Points on a hilly landscape, in no order, each with its height.
From any point a climber steps to the highest of the 5 points nearest to it. It stops when none of these is higher. Distance is the straight distance between rows; heights are no part of it.
J99 (h 42.1): [191 163  89 204 129 158 144 141 110  86 102 153 115 166 125  99 126 102
  98 151]
J274 (h 51.6): [134  70 129 133 128  87 106 116 129 151 162 123 141  97 117 133 119 156
 155 147]
J409 (h 30.1): [156 102 106 110 169 120 143  98 145  88 127  94 109 151 107 127 172 131
  49  37]
J694 (h 58.1): [155 102 120 169 125 111 137  93 101 105 106 111 103 102  59 136 128 129
 126 134]
J575 (h 42.3): [114 129 136 124 127 184 161 151 134 161 125 154 150  58 124 162 155 158
 154 166]
J629 (h 35.9): [ 49 141 175 122 143 199 139 121 128 122  88 139  83 115 126 138 126 141
 150 154]
J954 (h 56.4): [161 124  92 183 122 179 131 109 126  62 190 125  85  99 136  91 160  70
 129 139]
J638 (h 50.2): [165 134 104 149 141 142 149 115 115 137 151 146 140 122 126  97 177 114
  84 157]
J433 (h 51.9): [161 130  72  99 146 108 188  66 108 104 189 120 134 106 121 146 189 117
 107 129]
J904 (h 33.3): [184 172 119 127 153 116 181 145 131 142 135 161 193 151 101 111 137 135
 123 172]
J614 (h 45.3): [102 100 156 142 180 159 174 112 127 129  80 108 137  92 110 171 139 123
 125 168]
J71 (h 58.6): [108  88 133 148 133 121 120  87 106  76 200 108  84 105 137 107 105 112
 144 124]
J514 (h 33.0): [160 137  56 117 136 160 124 146 133 121 134 143 133 203 178 119 149  94
  71 133]
J624 (h 60.5): [104 146 181  61 157 144 128 137 167 135 140 111 173  58  95 175  98 193
 145 122]
J678 (h 54.1): [101  95 135 170 178 164 128 106 105 120  75 107 120 136 146 142 129  99
 128 134]
J220 (h 47.5): [128 143 119 163 145 145 146 123 112 131 127 128  95 140 112  73 157  96
 120 165]
J214 (h 23.3): [ 78 173 179 130  77 173  46 153 159 177 115 140 156 143 115 168 129 137
 175 142]
J847 (h 27.0): [151 165 129 129  68 140  87 184 150 181 114 158 119 135  92 118  99 168
 162 195]
J581 (h 11.3): [116 174 177  94 105 113  58 134 151 155 108 129 177 134 131 125  49 160
 161 133]
J232 (h 45.5): [113 148 158 182 146 178 149 123 113 106  83  69 115  76  94 104 145 138
 157 189]
J594 (h 47.3): [158 100 106 133 118  83 109 125 134  95 115  99 105 134 111  77 119 100
 108 167]
J309 (h 42.5): [107 142 134 108 189 130 182 116 161 148 109 127 131 143  92 153 164 145
  80  71]
J695 (h 55.2): [175 121  84 148  75 114 130 110 132  96 165 113 127 162 159  87  81  56
 127 131]
J32 (h 43.6): [ 51  87 198 126 102 178  81 135 132 201 121 130 148 106 118 168  99 152
 190 107]
J532 (h 18.1): [214 177 116 130 149  98 161 138 120 129  74  80 146 152  74 101 144 129
  89 104]
J563 (h 40.4): [126 135 121 117  70 100 102 163 126 193 162 174 131 178 162 158 153 120
 137 132]
J34 (h 18.6): [138 120 127  78  79  86  82 192 131 152 119 145 168 180 152 128  87 161
 110 123]
J368 (h 52.4): [149  89  57 122  85  58 129 103 126 122 136 128 148 127 108 120  82 105
 102 115]
J444 (h 60.2): [141 110 127 183 131 160 130  93 106  74 135 122  95  98 120 123 111  79
 143 117]
J606 (h 23.4): [132 137  78 108 157 128 111 144 129 113 120 154 132 212 184 172 117  87
  95  83]
J158 (h 55.8): [116 132 113 113  96  57 141 120 106 118 156 117 144 130 129  72  82 106
 127 126]
J36 (h 31.9): [100 122 142 120 166 143 174 119 142 160 163 134 145 143 112 124 182 138
 124 161]
J434 (h 24.6): [ 82  97 136 116 144 180 170 112 142 136 130 164 138 156 158 168 153 120
 144 107]
J12 (h 32.5): [130 114 128 131 183 141 164 107 151 136 150 127 124 161 139 142 175 145
  68  96]
J828 (h 50.4): [137  64 150 122 159 142 125 115 108 137 160 145 130 115 151 126 140 118
 106 108]
J351 (h 46.5): [127 115  85 150 173 158 134  97 129 137 173 135 108 164 163 172 181  71
 110  97]
J441 (h 18.2): [100 146 127 112 144 173 104 129 151 162  83 142 102 168 164 123 103 122
 137 132]
J907 (h 37.3): [177 143 131 136 176 140 156  98 139 109  53 120 145 157 109 119 122 142
 114 100]
J77 (h 55.7): [ 82 113 115 137  73 133 129 134 112 131 179 156  89 121 159 132 118 136
 155 137]
J879 (h 59.6): [111  88 143 158 176 156 128  57  96  80  98 108  99 123 137 147 132  84
 154  63]
J160 (h 47.2): [101 117 148 124 100 132 128 161 130 172 167 143 153  65  96 140 106 168
 165 179]
J307 (h 29.5): [126 138 103  65  83  54 131 135 140 135 150 118 129 168 167 163 151 150
  98  70]
J757 (h 3.5): [188 167 131 102 101  76 108 178 161 161 111 140 151 116 105 118  78 173
 152 139]
J761 (h 56.8): [127  93  94 146 103 147 139 105 108 120 192 147 103 132 185 154 141  98
 115 161]
J846 (h 30.5): [103  91 151 111 176 137 159  78 147 146 113 124 131 111 138 179 164 123
 124  66]
J893 (h 58.0): [118 111 101 136 132 148 139 127 105  68 165 130 110  77 136 107 146 102
 131 127]
J535 (h 39.2): [220 103  47 118 129 106 147  72 127 105 153 115 133 138 113 123 171 131
  86  74]
J283 (h 54.6): [183 158 112 183 132 168 115  99 115  91 115 105  98 133 122  85 120  68
 105 133]
J562 (h 51.0): [128 115 141 120  89 109 100 134 125 118 108 111 143 113 115 109  88 153
 152 120]
J289 (h 54.7): [ 87 174 152 165  77 177 161 136 132 104 125 134  86  61 135  85 132 118
 170 188]
J979 (h 50.3): [130 112 139 123 124 106 172 116  98 132 150 115 159  94 122 146 131 146
 168 163]
J403 (h 53.0): [158 100 103  69  79  36 106 143 136 131 157 102 140 121 120 121 102 122
 143 106]
J492 (h 47.9): [121 164 182 142 147 145 101 139 124  78  65 102 126  62 111 127  86 134
 180 161]
J237 (h 53.8): [119 102 143 136 124 113 156 131 108 136 172 153 116 135 131 142 111 145
 116 131]
J266 (h 10.7): [145 170 107 119 156  89 125 170 149 162 104 133 138 169 160 123 152 170
  67 116]
J130 (h 65.1): [111 164 174  86 154 163  98 109 142 137  70 135 167 154 112 133 108 143
 132  82]
J857 (h 35.0): [147 126 140 126 173 142 144 144 144 120  86 116 118 196 140 144 137 157
 111 109]
J137 (h 30.8): [122 126  97 118 144 193 139 124 137 118 133 166 109 176 185 155 129  77
 128  78]
J889 (h 37.9): [119 122 130 116 141 103 184  98 156 139 167 113 120 106 193 147 181 113
 105 101]
J561 (h 30.3): [ 66 139 151  96 167 145 149 161 135 155 131 161 167 108  92 165 156 141
 145 154]
J725 (h 22.5): [127 135 104 111 151 109 128 156 152 124 148 145 127 156 147 165 167 128
  70 104]
J619 (h 52.9): [118 112 140 146 169 164 174 106 104  83 147 118 119  94 132 117 168 113
 139 168]
J567 (h 49.1): [ 96 157 112 121  70 142  98 193 115 144 163 160 105 179 148  90 118 111
 134 145]
J898 (h 58.7): [168 127  96 129 124  97 157  90 109 104 197 139 133  95 138 109 152 102
 128 151]
J908 (h 57.4): [116 115 125 155 116  97  97 122 108  97 128 134  82 134 150  98 108 122
 132  92]
J82 (h 33.8): [ 98 174 150 165  74 143  71 172 148 139  90 141 119 155 132 123  73 132
 125 161]
J407 (h 29.8): [165 167 127 153 152 142 133 146 123 116  46 124 136 137 103  87 139 110
  96 182]
J727 (h 11.2): [107 152 148  77  88 104 120 134 152 167 129 134 186 144 118 177 120 169
 134  95]
J564 (h 37.8): [143 115 128 100 140  85  93 127 137 133 102  72 161 120 137 124 130 175
 125 107]
J882 (h 0.8): [158 160  90 117 168 153 161 158 172 150 103 127 147 171 107  94 181 156
  80 120]
J250 (h 43.1): [173 132 115 182 154 134 188 135  91 140 136 106 139  83  99 114 167 134
 160 181]
J524 (h 35.6): [185 136 116  97 116  83  77 124 117 124  57 104 133  85  80 103  69 166
 155 131]
J971 (h 30.7): [198 108  81 135 131 107 121  91 113 108 121 101 138 201 132 126 137  78
  58  63]
J142 (h 32.6): [167 143 122  90 123  91 118 158 118 127 147 116 118 164 139 119 127 162
 113 141]
J739 (h 44.1): [116 112 109  86  97  88  70 137 137 145 135  99 130 131 155 191 119 151
 118  53]
J704 (h 46.3): [164 112  93 125 148 146  99 133 112 131 109 114 133 171 163  82  97  92
 117 113]
J470 (h 54.4): [109 121 140 158 147 102 108 121 141  96 125 116 147 109 124 116 100 120
 136 151]
J35 (h 38.2): [155 109 149 105 144 105 142 108 151 151 115 136 178 120  97 140 124 155
 142 132]
J21 (h 44.5): [118  98 124 117 160 151 150 121 111 167 177 136 117 115 124 156 182 150
 146 117]
J311 (h 63.0): [152  67 119 138 149 150 141  82 131  72  98 101  79 108 121  93 125  84
 125 118]
J837 (h 52.7): [ 66 104 160 125 121 128 100 146 124 156 185 125  94 128 167 167 129 150
 150 111]
J416 (h 38.9): [118 114 181 135 169 193 135  94 160 125  43 134 136 149 117 142 103 127
 155 114]
J464 (h 44.0): [114 153 165 121 187 122 197 122 114 135  94  85 137 117  78 173 195 127
 105 140]
J869 (h 50.6): [ 67 160 213 167  70 162 104 163 145 154 137 150 118  47 103 116 119 154
 192 139]
J500 (h 13.4): [116 164 118 102 147 131 127 170 154 156 137 149 164 154 145 123 195 141
 141 114]
J559 (h 47.6): [ 74 113 174 144 147 157 109 112 127 107 133 105 114  77 136 171 119 141
 150 145]
J401 (h 7.1): [104 166 133 141 155 174  92 128 127 100  59 138 128 203 168 127 126 120
 104 105]
J721 (h 54.5): [ 79 135 139 154  91 126  94 148 103 139 178 164 100 146 156 120 121 134
 164 141]
J518 (h 55.9): [119 125  89 113  37  85 142 165 111 135 163 168 132 137 104  91  77 104
 123 159]
J947 (h 19.9): [139 154 144  62 110  78 110 175 159 166 139 144 127 146 142 171 126 143
 102  80]
J649 (h 47.7): [ 68  93 144 130 132 159  75 143 112 126 134 126 126  67 153 157  90 151
 156 113]
J398 (h 56.2): [132 123 108 131  64  88 115 135 126 108 159 141 101 157 150  76  91  95
 126 139]
J188 (h 51.3): [171 170  98 119  91  73 163 144 122 169 167 170 144 138 125 109 131 137
 123 161]
J999 (h 52.8): [ 83 108 130 116  58 146  59 131  87 142 147 166 105 166 161 142  96 117
 153  99]
J143 (h 53.7): [134  81  99 127 130  58  86 112 123 119 158 131 117 131 141 139 123 119
 111  92]
J537 (h 61.4): [137 130 166 128 197 130 166 133 131 138  77 148 154 112  84 148 195 141
 135 148]
J246 (h 55.3): [111 106  97 134  48  88  82 157 107 128 139 117 124 126 158  83  57 128
 143 110]
J580 (h 45.6): [112 135 163 127 138 137 128 100 113 154 107  60 165  50  75 150  82 129
 161 179]
J113 (h 58.2): [125 168 132 153 128 152 118 142 156 129  73 133 133 100 121 105  95 138
 152 169]
J913 (h 56.7): [111 144 123 148  82 125 154 135  95 113 168 157  86  80 125  68 149 111
 146 159]
J802 (h 45.9): [133 153 147 142  83 104  75 151 141  98 114 122 107 119  89 111  52 148
 157 173]
J737 (h 52.6): [ 85 123 159 157  92  98 126 111 130 115 134  96  89  63 117  99  87 117
 143 184]
J602 (h 63.6): [139 154 178 126 180 152 192 145 145 149  93 136 137 156 108 138 152 152
 109 119]
J347 (h 27.2): [144 103 139 102 150 101 136 109 116  92 113 108 132 114 107 145 176 158
 103  69]

Call two points neighbours if one is among the 5 nearest of the other. Go from one point of each pair to the other, from neighbour to neighbour, staying as high as possible. Name the lowest point that can't be avoided.
J898 and J113 | J289
J311 and J130 | J416
J898 and J602 | J614

Where does a climber stop that starts at each point below?
J21 | J898
J580 | J898
J307 | J311
J575 | J898
J32 | J898
J594 | J311
J947 | J311
